Each row is a point on a landscape with many valleys, with its height.
From any point a ball rolls to the lowest of the 2 points nearest to it. It stops when none of these is lower. Distance is the straight distance between rows; heights are no part of it.
K_266 h=609: [-16  -4  -5  -4   3   7  12   0 -20   4 -12 -18  23  10   2  31  -2  15
  -6  16  -1 -11  -3 -21  10  20   5  -3 -11   4   9]
K_748 h=368: [ -7  -6  -8   8  12   7  -1  23  11  -9 -19  -4  21  -2  11   0  -3   3
  13  -3   5 -13   8 -18  -2  -5   1 -25   5   3   7]
K_721 h=491: [  7  -5   8  -9  -9  12  -3  26  -7   1  -6  20  -1  13  -6  14 -11   9
 -12  11   1  30 -12   7 -21  20   6   9 -11   1  -9]
K_983 h=430: [-12   3  14  14  -9  -4   5  -2   6  -9   1  -7  23  -4  14  -7  -6 -15
   7 -39  -2  -2  11  -6  23 -13   3  10  -4  -3  -8]
K_448 h=779: [ -6   3   8 -18  19  -9   2 -24  -1   4  -9   0 -20 -11   8  14   9   9
   1  22   8   8 -14   7 -23  26  -1 -20  -3  -1  14]
K_82 h=299: [-14  16   1  23  -1   9   7   8  -5   6 -12 -12  11   8  22   9 -15   1
  16  -6   6  18  -1  -4   3 -10  18 -15   9   3  -9]
K_87 h=269: [ -8   6   0   8   4 -21  14 -14 -12  -2 -15 -17   1   7   7   1  -3   6
  22  -9   6   2  -6   5   3  -2   7   7  -2   6   7]
K_779 h=630: [ -9   5  21  -8 -14  15  12 -23  -6 -23  30   7   6 -16 -12   9  20   0
  15  -2   3  -9  18   0   1   8   0 -14 -15  -1 -16]
K_50 h=235: [  5 -21  20  -3  -1  -3  14  -8   9  24  -2  15  12  11  -9   3  15   7
 -11  18  -5 -14  -1  17 -10  14   1   1   4  -5  24]
K_892 h=435: [  1   8 -18   6  -3  21   1   2 -19  -3  18   9 -15  -3  17 -14 -11  -2
  16 -30   5   0  -2 -10  20 -26   2   1 -10  -1  -8]
K_274 h=420: [-35  19  10  -4  -7  20  15 -15  -3 -28  29  -3  35  -8   1  -2   1   4
   0  -7  -8 -12   4 -17  22  -8   6   9   8  -8 -13]
K_199 h=638: [-21  13   8   1  -1 -17  -5 -29  -5 -13   7  -4   8  -3   8 -19  10  -2
  17   6  -4 -22   3 -22  17 -10   8  -8  16   5  -4]
K_664 h=486: [-12  16 -12 -15   2  12  18  -6  11   1 -14  -1  -6 -15   8 -14  19  19
   9   3  -7  -7   5  13  15 -15   5   2  -3   5   3]
K_304 h=493: [ -1  -3  24 -21  -5  -4   1 -38  -3  10  16  10  -4  -8  -6 -10   5  -8
 -28  25   1   3  16  -9  -4   2   2 -14  17   4  -7]
K_620 h=226: [ 19 -12 -12  16 -26  -6   1  11  -8  -8  -6  -3  -8   2  13  -6   4 -13
  29 -23   5   4   0  13  -3 -11  -2   0  29   1   9]
K_638 h=616: [-12   8  16 -13  -3  22   9  -1  12 -19   5  18   3  -4 -14  -5  17  -1
   6 -10   5  -6  24   4  -9   6  -5 -14   1  -4  -9]
K_655 h=642: [  2 -16  17 -15 -27   5  17 -26   9 -28  16  18   5 -17  -9 -11  20  -5
  18  -2  -6 -13   5   1   5   9  -3 -11  -3 -19  -3]
K_5 h=377: [ 28  -5   2  13   3  -9   3  -1  -4  16   1  25  -3  10  -2 -13   3  14
  19  10  -7  -1 -12   9   1  -4  13  -3   5   7  -7]
K_316 h=520: [ 12  12   0 -10   0 -16  16  -5 -14  14  -1  23   2 -10   5  15 -22   6
 -13  34   5  11 -16  17 -28   3   5  -9  -9  15  10]
K_61 h=438: [-17   3  -6   9  27   9  -7   8  24 -21 -13 -16   1  12   6  10   7  14
   4  19  -2   1  -4 -14   8  13  -2  -9  -2 -15   9]
K_192 h=521: [-16  -4   6 -22   8  -1 -15  -8   7  15   2 -14  -3 -17 -15  15   1  -9
 -30  10  -9   1  10  -3 -14  30 -10 -10  -1 -17  -6]
K_524 h=678: [  9  -4  13 -13   1  -8  11 -44  -7 -10  15 -13 -12 -19 -16   7  20   2
   4  29   2   0  22  14  -6  15   0  -7  15  -2  11]
K_143 h=137: [ 19   6 -18  19 -23  11  12  -4 -17 -11  10 -13 -21   8  18   5  16 -10
  10 -21   2   9  -4  17  -6 -18   9   2  17  10   8]
K_848 h=270: [ 11  12 -21   5 -10  25  12   5 -15   5  11 -22 -13   8  22   7   6 -15
 -23 -13  -4   6   5   9  -2 -27   5   1   7  18   0]
K_426 h=393: [ 15   6 -24   7 -21   3   4  17 -14  10   2 -20  -3   2  22  16   4  -5
 -18   4 -11   4  -8   0  -3  -9  10 -10 -14  22  16]
K_503 h=812: [  9  18 -10   4  14   6  17  -2  12  -2   5  -8 -11   1   0  -2   5   3
   0  11   8  23  -2  12  -8  -1 -13 -11 -12   6   5]
K_843 h=800: [  4  17 -10   1   3  -1  17 -16  -8  18   2  -3  -9  -5  -3  14   6  16
  11  23   9   4 -11  16  -5  10  -8 -18  -8  12  11]
K_293 h=591: [ -2  13  11   0 -15 -17  -7  -9  -8  15  20  -3   8 -17 -12  17 -14  -7
 -10 -20  10 -12  27  10  11  -9   3  15 -17   2 -24]
K_684 h=753: [ 13 -21  -6  14  10  -7  -9   7  17  16   5   2 -21 -14   2  -3  -4 -17
  -1  -3   3   3  -5   2 -11  -5  -6  -9 -27  -4  23]
K_580 h=200: [  8   3 -15  15   2   5  13   6  -1  11 -10  -8  -3  18  17   2  -4   7
   3 -10   1   2  -3   1  18 -10   7  -7  -7   1   5]
K_928 h=727: [  6 -29  -6   8  -4   3 -20  29   0  13  -6   3 -13   1  21  18   8   4
  11  10 -16   8 -12  -4  -1   5  10  -3 -36   3  16]
K_952 h=84: [  6  12 -27   9  -9   4  15  10   4   3 -15   9   5  16  27  11 -16   6
  -2  14   1  16 -16  -6  18  -2  -3 -23  -7  -3   3]
K_606 h=801: [ -9  15   5 -20  10 -11  14 -19  -8   4   7  -5   1  -3  -7  11 -10   3
 -17  16  22  14   4  11 -16   5 -12   9   4   4 -18]
K_801 h=641: [  0   0  -3  -4  13  17 -13  -9   3   2  16  10 -21  -2 -14  -9  11  -5
  -3  22   1   0  -1 -20  -7   9 -16 -28   1  -5   0]
K_751 h=502: [-12  15   9  -7  -5  -1  10 -13  -7  -8  10   5  13  -3 -15 -12  -8 -12
 -10 -14   8   2   3 -17   2   1 -15   7   5   1 -22]
K_225 h=590: [ -2 -27   8  -2   5 -18 -15 -22  -2  13  -4   7 -10   3  -6 -21  -2  -5
  -6   1   2 -10  -9 -25   9   0   0   9  12 -14  -6]
K_322 h=437: [ 10  -3  -3  -6  -3   0   3   0  -9  19  19  11  -2   7 -27  24  -8  18
 -27  14   3 -16   0  20  -6  10   2  17 -19  -3  11]
K_993 h=338: [ -6  13  -7  -6   0   4   8   1  -6  12  10  -2 -20  -9  -5   2   5  12
  -8  -5   8   2  -1  25  -8 -17   8  23 -22  14  14]
K_419 h=543: [ -1  -6   6  -1   3  16   3  15  15   9   7  16   4  12   9 -22  -1 -19
 -11 -13   4   4   4  -8   8 -13 -20   0  -5  -1  -4]
K_591 h=766: [-13  21  -5  -6  12 -27  11 -17  15   0 -20 -19   3 -14  10   8  -5   5
  11  13  -4  10   1  19  -7  13   6 -14   8 -11   2]
K_731 h=369: [-26   4   4   4  14  15  16 -25   3 -21  10 -16  12   0  -6  -1   8   7
   2  -2   1  -5  13 -16  19  -2   5   7   7 -13   4]
K_885 h=275: [  7 -11  20   8 -26  -7   6   2  -7   6   0   2   8  -9   7  -3   2 -31
   3 -37  10  11  -2   6  -8 -11 -12  12   4  11  14]
K_782 h=467: [-12  18 -28  -4  -3 -13  -3  11 -14 -10 -25 -12  12 -13 -10   5 -25   0
  -5  -7   3  -7  -8 -14  -9   7   4   1   6  -3   8]
K_566 h=465: [ -6  -1  -5  -8  24   1   9 -10  27 -23 -16 -22  -1  -6 -10  11   6   9
 -15  14   2   4  12   0  -6  19   4  -9  -8 -15   5]
K_593 h=436: [-13  -1   0  22  15  19  13 -14   2  11  13 -24  22   5 -10  21   2   9
   4  10 -11  -9   9  -8  18  12   1  -4  10 -15   5]
K_850 h=568: [-16 -20  23 -14  -3 -16  -8  -6  10 -21 -10   6   0   1   8 -14  13  -3
  28 -16   6 -11   0   2   2   0 -10  10  13  -8  -1]
K_985 h=471: [-19  15  16 -15 -15   2  14 -21 -22 -32  12  -2  32  -6 -17   2  -8  -9
   2 -15   4 -17   5 -14  11   2  -5  19  15   1 -17]
K_501 h=767: [  2  25  -5  23   3  -4  18 -23   0  -3  25   2   5  -3   6  -7  -7  -5
  17  -3   7  22   3  -5  13  -5  -5  -8   0  -3 -21]
K_219 h=433: [ 28  -3   9   9 -10   8  18   8 -20  21  14  16  10  12  -5   3   2  10
   2   6  -4  -3  -3  26  -5  -9  11   1   1  16   3]
K_86 h=321: [ -6   0  -5  11  10  -4  27 -21 -12  -5  -4 -14  22  -1   1  -9  -6   6
  22 -10  -4  -1   2 -13  19  -5   5   8  18  -8  -6]
K_441 h=763: [  3  -7   5   1  16 -12   3 -10   9  17  -1   9 -19 -15   6  13   0   4
  -5   5  11  10 -11  15 -24   6   4  -9 -26   0  27]
K_526 h=680: [-15  13  12  -1   0   6 -15 -11 -18  -7  -6 -11  -1  18  -8   9  21  14
  11  20  -1 -21   3  -5  -2  20   9 -21  11  10  13]
K_819 h=327: [ 18  -7   5  -3   0 -20   6  -9  -5  11  -6  13   9   8  -5   0   2  12
  -3  34 -17 -11 -15   3  -6  11  12  -3  -1  11   6]
K_383 h=825: [-18  17  14  -6  22  12   4  -2  17 -17   6 -12   2   9 -13   4   0  -3
 -24  -4   6  10  18   0  -1   4  -4   8 -12  -2 -22]
K_363 h=336: [  5  -8   0   3  -7   0 -22  27  -1  -1  12  -2  -8 -16  11 -19  11 -10
  20 -21  -4   3   1  -5  -6 -21  -8   9  -3  18  -7]
K_373 h=166: [  0 -14 -20  12  27  29  -4   9  -8  -7  -4 -16   7   0   1   2   7  23
  25  14 -13 -11  -4 -24  19   3  -1  -3  12 -12   1]
K_630 h=578: [  7  -7   2  -1  -4  -3 -14  21  17  18  -8  13   7  -2  -1  -5 -13 -11
 -19   6 -10  19  -2 -12 -12  10  -5 -10  -2  -8 -23]
K_833 h=834: [-13  11   1 -17  12  15   9  20  15   3 -10 -12   0   9   3   4   1   7
 -30  10  -1   4  10   8  -5  -6   3   4 -18   8  -6]
K_384 h=277: [ 16 -19  11   4   8  -5  -7   7  11 -13  -2   3  -6 -21 -16 -10   1 -18
  -2 -31   4   3   5  -7  -3  -8  -9  23 -15   5  10]
K_85 h=462: [ 18   3 -12  15 -16   7   4  19 -15  -6   2   1   3  25   0  16 -12   3
  -2   4  -3  28 -14  -5   2  19  -4   4  -3  -2  -8]
K_875 h=458: [ 12   2 -18 -13  -8   7  19   9  10  18  -6   8   1  -7  -3  -9  11  17
  -2   4 -16  -8   6  31   6 -15   7   9   1   4  12]
K_424 h=606: [ -6 -24  18 -11  -5 -27  -4 -44   6 -24  -2   4 -10  -4   3 -22   1 -10
   4   0   2  -8  -2 -20  14  -2   5  12  10 -15   2]
K_369 h=257: [  8  13 -13  20 -20  -8  -7   1   3   7  -3  10 -15   5   1   4 -19  -5
   6 -20   5  13   2  17   2  -2  11  -8   4 -15 -11]
K_916 h=532: [ -5  -5  11 -16   1 -22   8 -33 -16  13  -9  11   3  -3 -11  -2 -15  -9
 -17  16   4 -14   1  -9 -10   2   8  -9  13   7  -6]
K_497 h=547: [-12 -17  15 -14  -5   3  -9  15  -6   5 -16  10  -2   1   2 -17   8   5
  19  -8   2   7  -9   5 -11  -1  -8  27  14   2  -9]
K_356 h=651: [  2  -5  16  -6  -6   8  -2 -23 -18   0  -9   9  -5  12  -8  -3   8  -1
  11  31  -1 -11   4 -12   0  15   6 -34  26   1   5]
K_838 h=334: [  1  -4   9  -3   4  -5   4  -1   6   4  -9   4   5  11 -16   7  -5  -7
 -23 -16  12  -8  -1   1  -3  11 -12   5  -6  -2  14]
K_319 h=712: [  7 -17  10   3   6   1 -16  17 -11   1   2   7  -5  10  -4  15   8   8
   9   7  -1  -3 -15 -14 -12  20   6  -9 -27  12   9]
K_110 h=408: [ -5   6 -12  10  11   8 -13  31  25 -12 -10 -11   2   5   8   7  -6  -4
  -2   0  -3   8   4  -6  -4   6   0 -17 -16  -5   0]
K_680 h=705: [  5   0 -11  -7  15 -17 -15  -8  -2 -11  -1   9 -20 -12  -4 -18  11   9
  18  24   5 -17  -8  -8  -6  -9  -5 -11   8  11   4]
K_81 h=510: [-15  25  -5 -15  -8 -12   3   5 -14  -9 -13  -7  19  -3 -17  21 -26  -7
  -8  -3   9  -7   3  13 -20  21 -12  -2  16  -4  -1]
K_462 h=596: [  8  -1  -1   7  11  -8  -6  14  13  -3  -7  -9  22   7  -8  -9  -8  -5
 -12   7 -12   7   1 -25   2  10  -3  -3  11  -1 -27]
K_163 h=756: [ 13  17 -17  36   7  -7   0   3  13  -7  18  -4  10   8  10 -13 -12  -2
  20 -10  -1   9  -3  -9  18 -11   1  -7  15  -4  -9]
K_24 h=652: [-11 -11  -9 -14   2   5  -3 -10 -27  -6 -23  -4  -5   3  -4  16   3  16
   2  28  -2  -7 -15 -27  -2  23   6 -10  -5   0   9]
K_758 h=480: [  5   4   2   8  14 -12  -1   4  18 -21   1  -8  12   9  -4 -20  15   0
   3 -10  -3 -21  10 -11   9  -5   0   1   6   8   3]
K_683 h=645: [ 30 -13   4  18  -2  -8  -4  13   3  24   9  -3  11  23   7 -11  -6  -6
 -10 -11 -16   1 -11  -1  13  -1   0  13   1   4   0]
K_116 h=603: [-13   2   3 -10  15  31  -3   1   3  -1 -16  17 -17  10   1  -4  13  20
  10  15   2  -4   4  -5  12  -7   5 -14  -3  -7 -13]
K_871 h=666: [  9  14   2  -8  -8 -18   1   8  -7  11  11 -22  30  -5  -9  23  -6  -3
   1  20   6  -2  18  13 -12  10  -8   1  12  13 -18]
K_237 h=209: [  7  -2   1   8 -19   1  -6   9 -19  18  -8  -3  -4   2   3  -2 -12 -22
  -9 -21  12  18 -15  -4 -12  -7 -12   9   7   8   3]
K_336 h=283: [  4  12  -8 -10 -21   7   0  19  -7   3   5  -9  -5  -1  -8  14  -3  -4
 -27 -12  12   2   6  29 -11 -10  -4  22  -4  16  14]
K_473 h=506: [  1   5   6  -3  11  20  26 -25   9  -5  -2  -1  -5 -16  -3  -5  25  15
  18  17  -6   2  16   8  13  -2  -1  -5  -6  -1  -7]
K_646 h=495: [-16  -2 -20  -5   8  -9  -7  -7  -9  -4 -15  -3  -7 -24  -5  -6 -18  -4
  15  -9  17   1  -7 -17 -16   4 -10  -8   6 -13   0]
K_728 h=288: [ -6  -1 -13  19  17   5   0   4   0  -3 -20  -9  23 -11   7   8  -2  17
  30  18 -15 -16  -2 -23  11   0  16 -23  13   1   5]
K_39 h=428: [ -1  12 -29   4   0  -4   9  12   5 -10 -11 -24  18  -8  -9  18 -16  -4
 -23  -8   7  -3   4  -4  -7   5  -4  -6 -10   0  22]
K_313 h=585: [-27  -1  12 -14  -5  -2  -5 -13   8 -53  -1   9   5  -7  11 -11  10   2
  35  -6   7 -16   4  -7   6   1  -4  -2  19 -13  -3]
K_449 h=359: [ -4   0 -15  -5   5   0  -6  17  11  -9 -17  -6  -6   7  11 -19  -9   6
  -8 -22   2   4  -4   3  17 -20   4  29   2  -6  -9]
K_705 h=700: [ -9   8  16   0  15  11  -6   7  -3  -7   9  -6  -3  18 -11   4  19   3
   3   4   9  -2   1  -5 -15  14  -4  -9  -6  16   0]
K_432 h=581: [-26  -5   6   3  15  12 -28  13   6  -8 -15  12 -10  13   9   5  -7  13
  11   2   8  -8   1 -15   7  -1   4 -15   3 -14 -19]
K_203 h=743: [-23  23 -10 -11  12 -16 -10 -25  10  -9 -22 -16  -2 -16   8   3   4   8
   8  28  -9  -9  -6  -7  -2  13   8 -21  21  -9  10]
K_140 h=819: [-12  29  -6   3   7   5  13   2  18 -17  13 -24   1  -9   1   3   1  -5
  -9  -7   8  22  17  13  -4 -13  -2   8 -13   5  -8]
K_226 h=566: [  2 -15  13 -10   6 -15  -2 -21 -11  22   0  13   5  -4 -10 -22  -1  -3
 -22  11  -6 -15 -10 -18  -6  -9  12  22   8  12   4]
K_423 h=602: [-18   8   7 -16   8   8  -8 -14  14 -31  -3  12  -7   5   0 -10  11   5
  12   6  13  -3   9  -4  -4   8  -8 -16  20 -10  -3]
K_700 h=622: [-11  -2  10  -9   5  25 -11 -16   0 -12  -4  11 -16  12  -4  -5   6  -1
   1  25  14   8   5 -19   0  18 -10 -32  24 -19  -1]
K_464 h=201: [  3   5 -24  21 -12  -5 -16  16   4  -1  -8   8 -15  10  27  12 -25  -7
   3  -1  11  19 -14 -10   4  -4   1 -21  -1 -11  -8]
K_535 h=515: [-23   5   0 -14   8  -5 -15  -6   3  14  -5 -10 -12 -12  -2  -8  -1  -5
  -5  -7   2  16  -6  -8 -14  15 -13   4  -2 -13  -6]
K_872 h=468: [ 19   3 -14   5 -24 -13  -1   8 -20   9   4   9  -9  -6  10  17 -12  -2
 -15  13  -3  15 -19   8 -23  -3  16  -4 -14  18  15]
K_785 h=784: [ -2   7   3  -6   5 -28  13 -17   6  10  -3 -16  -1 -10   4  21 -12   2
  -9   4  13  12  13  27  -8  -1   6   1 -10  -2  -7]
K_992 h=326: [ -5  -7  -6  -6  -2   7   7   8 -11   1 -27 -15   0  -8   1  -3 -14  -6
 -17 -33   9   5   4  -5   5 -18   9  25  -6   6   0]
K_744 h=421: [ 12  -8 -16  -8 -23  13  12   8 -11   8  -7   6  -4 -19   3 -15   6   5
  12 -26 -11  -4   8  17  -1 -23  12  15   3   6   7]
K_490 h=672: [ 29 -16  -4  26 -23   5 -11  20   6  13   1   3  -5  25  17   8  -5 -25
 -20 -17 -12   8 -15  -1   9  -5   2   2   1  -3   9]
K_451 h=454: [  8  -8  21 -12   6   5  11 -10   8   7  16   1  11  -3 -15 -12  17 -10
 -22  13  -5  -6  17  -7 -10  -4  -8  -3   2  16  -7]
K_92 h=394: [ -1   0   6  -2 -19  -3  -3   7  -6 -10 -12   7  11   7  19 -18 -10 -13
   5 -34   4   9  -5  -3  19 -19   3  23  15   2 -17]
K_492 h=312: [ 11  -3  10  10  -9  23  -4  13  15   3  13  29 -23  -5   4  -7  -3 -20
 -15 -10  -4  23   8  27 -10 -20  10  20 -12  -7  -1]
K_241 h=663: [-15  -4   5   7  13  -9 -15 -13  -2   3  -5 -16   4  15  13 -15  11   5
  15  16  -4 -15 -10 -28  17  -1  -5  -9  25   0   0]
K_545 h=736: [-12   6  -5  31  15 -20 -18   5  24  -6   2 -13  22  -1   9   1 -14   2
  25   2  -9   3  -3 -12   9   4   8 -10  25 -13  -3]
K_548 h=292: [  7  16 -16   5 -14 -22 -11   3   1   1  -6   2  -7   6 -17   6 -16   5
 -10 -15   0  -7 -11  15   4  15   1   6  -6 -10   8]
K_686 h=526: [ 10 -14  13  -1   2   0  33 -22   1   7  -3   4   3 -19  -4   9   6   9
  17   5   1  18  17  19  -1  -3   5  -1  -5   0 -14]
K_899 h=562: [-17  -9  17   5  17  18 -16   5   9   3   6  15  -8  26  -1  -8   0 -10
  -2  -8  10   0   2 -17  10   3 -13  -5  -3 -13 -18]
K_498 h=434: [ 19  -3 -19  14 -14  14  -8  28   1  -4   8   8 -20  21  -2   4  -3  -3
   1  -8   5  14 -17  10  -3   6 -11   5  -8  -8  17]
K_622 h=425: [ 13 -12  16  -9  -2  -1  17  -1  12  -3  11  14  13 -15  -3 -26   7  -5
  -4  -4  -9   5   4  -3  -2 -18   1  20  -4  12 -18]
K_879 h=856: [ -3  11  13  -9  18 -22  -7   9  22 -12 -17  -2  -2   6  12   7   7   9
  -7   9   0   3  -2  13 -17   9  14 -15 -14  14   4]
K_353 h=404: [ 21  -1   6   0   7 -24   5  -5  13 -12  -3  20  -3 -10  -6 -17  -7  -2
   5  -1   1   4   2   8 -13  -7  10  -1   3   8  -7]
K_907 h=657: [  4 -10  29 -20 -19 -13   7 -44  -5 -20  22  10  -8 -17  -4 -14  22 -14
  15  13  -6  -5  10   7  -8  17   4 -14  12  -5  17]
K_898 h=610: [ -7  25  -7   2 -20  -2   8  -3  -3  -6  28  -5  22 -23 -10  13 -11  -1
   6 -13   4  -3  27  13  11 -10  -1  11   3  -3 -24]
K_79 h=523: [-19   5   1 -17  -3   4   0 -11   2  -8  14  18  -4  -4   6 -23   5  -6
   3  -5   6  -8  -4 -19   8 -13 -17  -2  -6  -2 -11]
K_378 h=551: [  0  16  -5 -21   3 -25  -1  -9 -13 -12  -8   1   6  -4 -15   6 -16 -12
  -3  10  -2 -13  -8  -6 -25  27  -9 -19  21   1   9]
K_35 h=199: [-13  12  -8  -1 -12  -2  -1   9 -15  10  -1 -27  11  -2 -16  12  -1   2
  -6 -23   8 -12  10  12   2   3  -8  18  -1   8  12]
K_667 h=499: [  8  -4  17  -9 -16  16  27   3 -21  10  13  14  13  11   4   4  -1   3
  -3 -18  10  -5  12  17   8 -15  -1   9  -4  14  -9]
K_560 h=392: [ 19  -1  -1  15  -4  14   2  12  -6  21  28   7 -12  19 -15  12  -8  -5
 -23  -9  -3  -2  -7  25   8   0   1  26 -18  -5  15]
K_83 h=470: [  3   1 -16  -5   0  -6 -12  -2  -3  28  18  -1  -9  -7 -26   1   4   4
 -21  13 -17 -12  -6  -3  -3  14  -2   5 -18  -5   3]
K_114 h=711: [ -9  -1  -1   5   7 -35 -32  12  22  -9  -9  -3   7   8  14  -6  -4   5
  12   9  -6 -15  -5  -7   6   4  -9 -12  20  -8 -13]
K_460 h=633: [  6  34  -8   7 -10 -13  13  -4  -5  -5  18  -1  19  -5 -18   8 -12  -4
   8   4   5   4  18  18  -7   7  -7 -11  20   2 -17]
K_338 h=720: [ -9   7  -4 -22  -2  -7 -14 -30   0 -14  -7  -7 -21 -20   3 -20  21   4
  17  32  -5  -7   0  -3   2   2  -7 -15  26  -4  14]
K_708 h=689: [ -5  -3  -3  -5   8 -29 -13  -3  -7   3 -21   5  -1   3  13 -11  -8   4
  21  19   1 -15 -13 -13   1  -7  -2 -15  15   7  -7]
K_853 h=349: [ 13  -5   6  14  -7  15 -10  22  13  24  14  24  -8  15  -4   3  -8 -15
 -25   5  -9  21  -9  21 -13   3  -2  13 -11 -12   9]
K_681 h=546: [ -3 -11  17 -11   6  15  18 -14 -15  22   6   6   3  14  -1   3  12  13
  -8  -2   3 -24   9   4  14 -11   7   3 -10  10   4]
K_807 h=561: [ 13 -19   0  -7  -2   7   1  10  11  22  -9  14  -1 -19 -12   1  -6 -11
 -13   3  -6  23   1  10 -28  16  -7  -6  -4 -13   0]
K_934 h=572: [ 13  16 -10  -7   4  24  18   6  -2  21  -2  10   6  15   4   3   8  19
 -11  22 -12 -12  -2   5  18  -3  -2 -18  -2  11  -5]
K_800 h=387: [-18  22  -7  13   2  21   6  -1 -19  -1   7   0   7   0  17  -3 -11  11
  14 -22  -2   1   4  -7  20 -21  22   2   1   2 -20]
K_106 h=378: [ 18 -15 -11   5 -18  12 -16  23 -12   8  -3 -12 -16 -11  11 -11  10 -11
  -1 -22 -12   3  -4   8 -12 -24  10  23   8  14  14]
K_494 h=531: [-27   6   4  17   4  11  -2  -9  -8   2   6 -17  26   4  -3  38   3  15
   7  23 -12 -14  -1 -19   9  24  13 -20   6  -1  17]
K_317 h=522: [  6  -4  12  -7  -4   0   5  15 -11   2 -11   9   2  15  -5  -3   2   6
  18   7   0  17 -12  19 -23  14  -4   9  16   8  -3]
K_763 h=304: [ 19 -29   6   8  -4   0 -29  33   8  -7   0  11  -6 -14   1 -10   1 -15
   3 -22   3  -1   5   5  -3 -18 -23  16   2   7   9]
K_104 h=492: [ -2   1  -6 -10   0  -9 -25  17  16  15   0 -11   3  -8 -20   6  -1  -5
 -31   4 -21   4  -4   4  -8  25 -10  14 -17  -7   0]
K_770 h=442: [  7 -17 -23   4  15  19 -13  22  -7  -3  17   2 -28   6  26 -16  -7  -1
   9 -14  -1  -4  -1   6  30 -36 -13  12  -8  -7  -8]
K_589 h=620: [-14   3  13  -8  -9 -32   3 -25  12 -28   1  -5  12 -17  13 -18   4 -11
  11 -13  -8 -14  -6 -16  12  -8   4  10  -9  -4  -9]
K_569 h=567: [  1   0  16  -6   1 -23  -5 -19  -9  23  11   1   6  -5 -14  25 -15  -8
 -17   5  13 -16  20  -1  -2   4  10  -9  -6   6 -22]
K_217 h=545: [  4 -28  14  -3  10   4  11  -8  12   7  -8   0  -3 -10 -16   1  11  -3
   8  -2  -3  13  12   5 -13  17  -3   0  -5 -13  -2]
K_20 h=284: [  2  -7   3   6 -28  -5  -7   4   0 -13  -1  15   0 -14   6 -10  -3 -20
  29 -40  12   7  -2   5   4  -5 -24   8  12 -12   7]
K_631 h=36: [  6 -20  -1   7  12  26  -2  15   0   3  -4  -7  -3  20  -4   8  17  16
  18   6 -16  -7  -4  -4  16  19   0  -2 -13 -16   6]
K_601 h=742: [ 17 -36  -7  16   3  -4 -11  16  12   8  -4  18 -14  -3  14  12  -6   8
   3  13  -1   6 -17  13 -10   1   6  11 -28 -13  32]
K_817 h=381: [  9   3 -15  -7   3 -16  10  12   7 -11 -12 -11  10  10  -6   4  -5  -2
 -16   6   4   6 -15   0 -12  15 -15   1  -8   8  23]
K_685 h=710: [ 29 -29 -19  15 -14  28 -12  29   0  -2  -8 -12  -6  21  30  11   4 -16
 -11 -15 -25   3  -3  -2  11  -5  11   0  12  -8   4]
K_150 h=410: [  8  -8 -20  13   4   7 -24  29   3  -5  20   6 -36  12   5  -6  -9  -3
   1  -9   9   1 -12  13  11 -17 -25  13  -7 -10   3]
K_595 h=386: [  4  -6  -8   0  14   2 -13  12   5   7  11  17 -23   6  -1 -18  -1  15
   3   6   6   1 -17   5   2 -17  -5  22  -6   0   0]
K_311 h=255: [  0   8  11  -1   1  -5 -16   5  -5 -16   0 -12   3  -4 -24  -3  11  -3
  -2 -38   1  -9   4   3   3  -1  -4  34 -11   7   8]
K_136 h=845: [  1   2  14  -7  -5  -5  -1  24  11  -7 -24  -5   5   1   4  11  -7  -5
 -21  -8   7  15   8  14 -21  -2  12   0  -8  18  -1]
K_168 h=459: [-10   4  16  10   8   1  -1   0   6   6  15 -17   9   8   6  -9  17  -4
   3 -18  -9 -11  13  -9  12  -7   5   0 -14   9  -5]
K_716 h=507: [ -1   2   4 -17   0  10  11  -1  -8  23   3   1  11  17  -7  20  -2  21
 -22  25   6 -16   8  11  15  -3   5   5  -1   3 -20]
K_111 h=363: [  2  10 -11  -7  11  -1   0 -12 -15   9   9  11 -22  -7 -17 -11   4  24
  -4   6  -3  -7 -10   5   4 -13  17  20 -15   8  -3]
K_837 h=130: [  7 -28   1  -5   8  18   4   4  10  18  -4   6  -1  12  -5 -10  22  12
   0  12 -15 -23  -4  -1   9   6   0  -2  -1  -8  22]
K_812 h=276: [  5  -5   6  13 -15   1 -21   9   0  13   1  18 -26  -5  19  -8  -9 -14
  -7 -11   7  23 -10  11 -13 -20   9  12   0   2  -1]
K_543 h=618: [ 19  -4 -17   3   2 -15 -11  25   5   0  -1  -3  17  19   6  -8  -7   3
 -14  12 -21   5 -19 -22  14   9  -3  10  -4   5  -8]
K_126 h=296: [ 17 -19  -3  10   9   9 -12  25  -3 -11 -20 -17  -6 -12  -7   3 -12 -14
  -9 -27   7  10   7 -14  -3 -12   5  13 -15   5   0]

Where does a ball stop that starts at each point below?
K_81 => K_952
K_535 => K_952
K_241 => K_631
K_898 => K_631
K_192 => K_237
K_524 => K_631
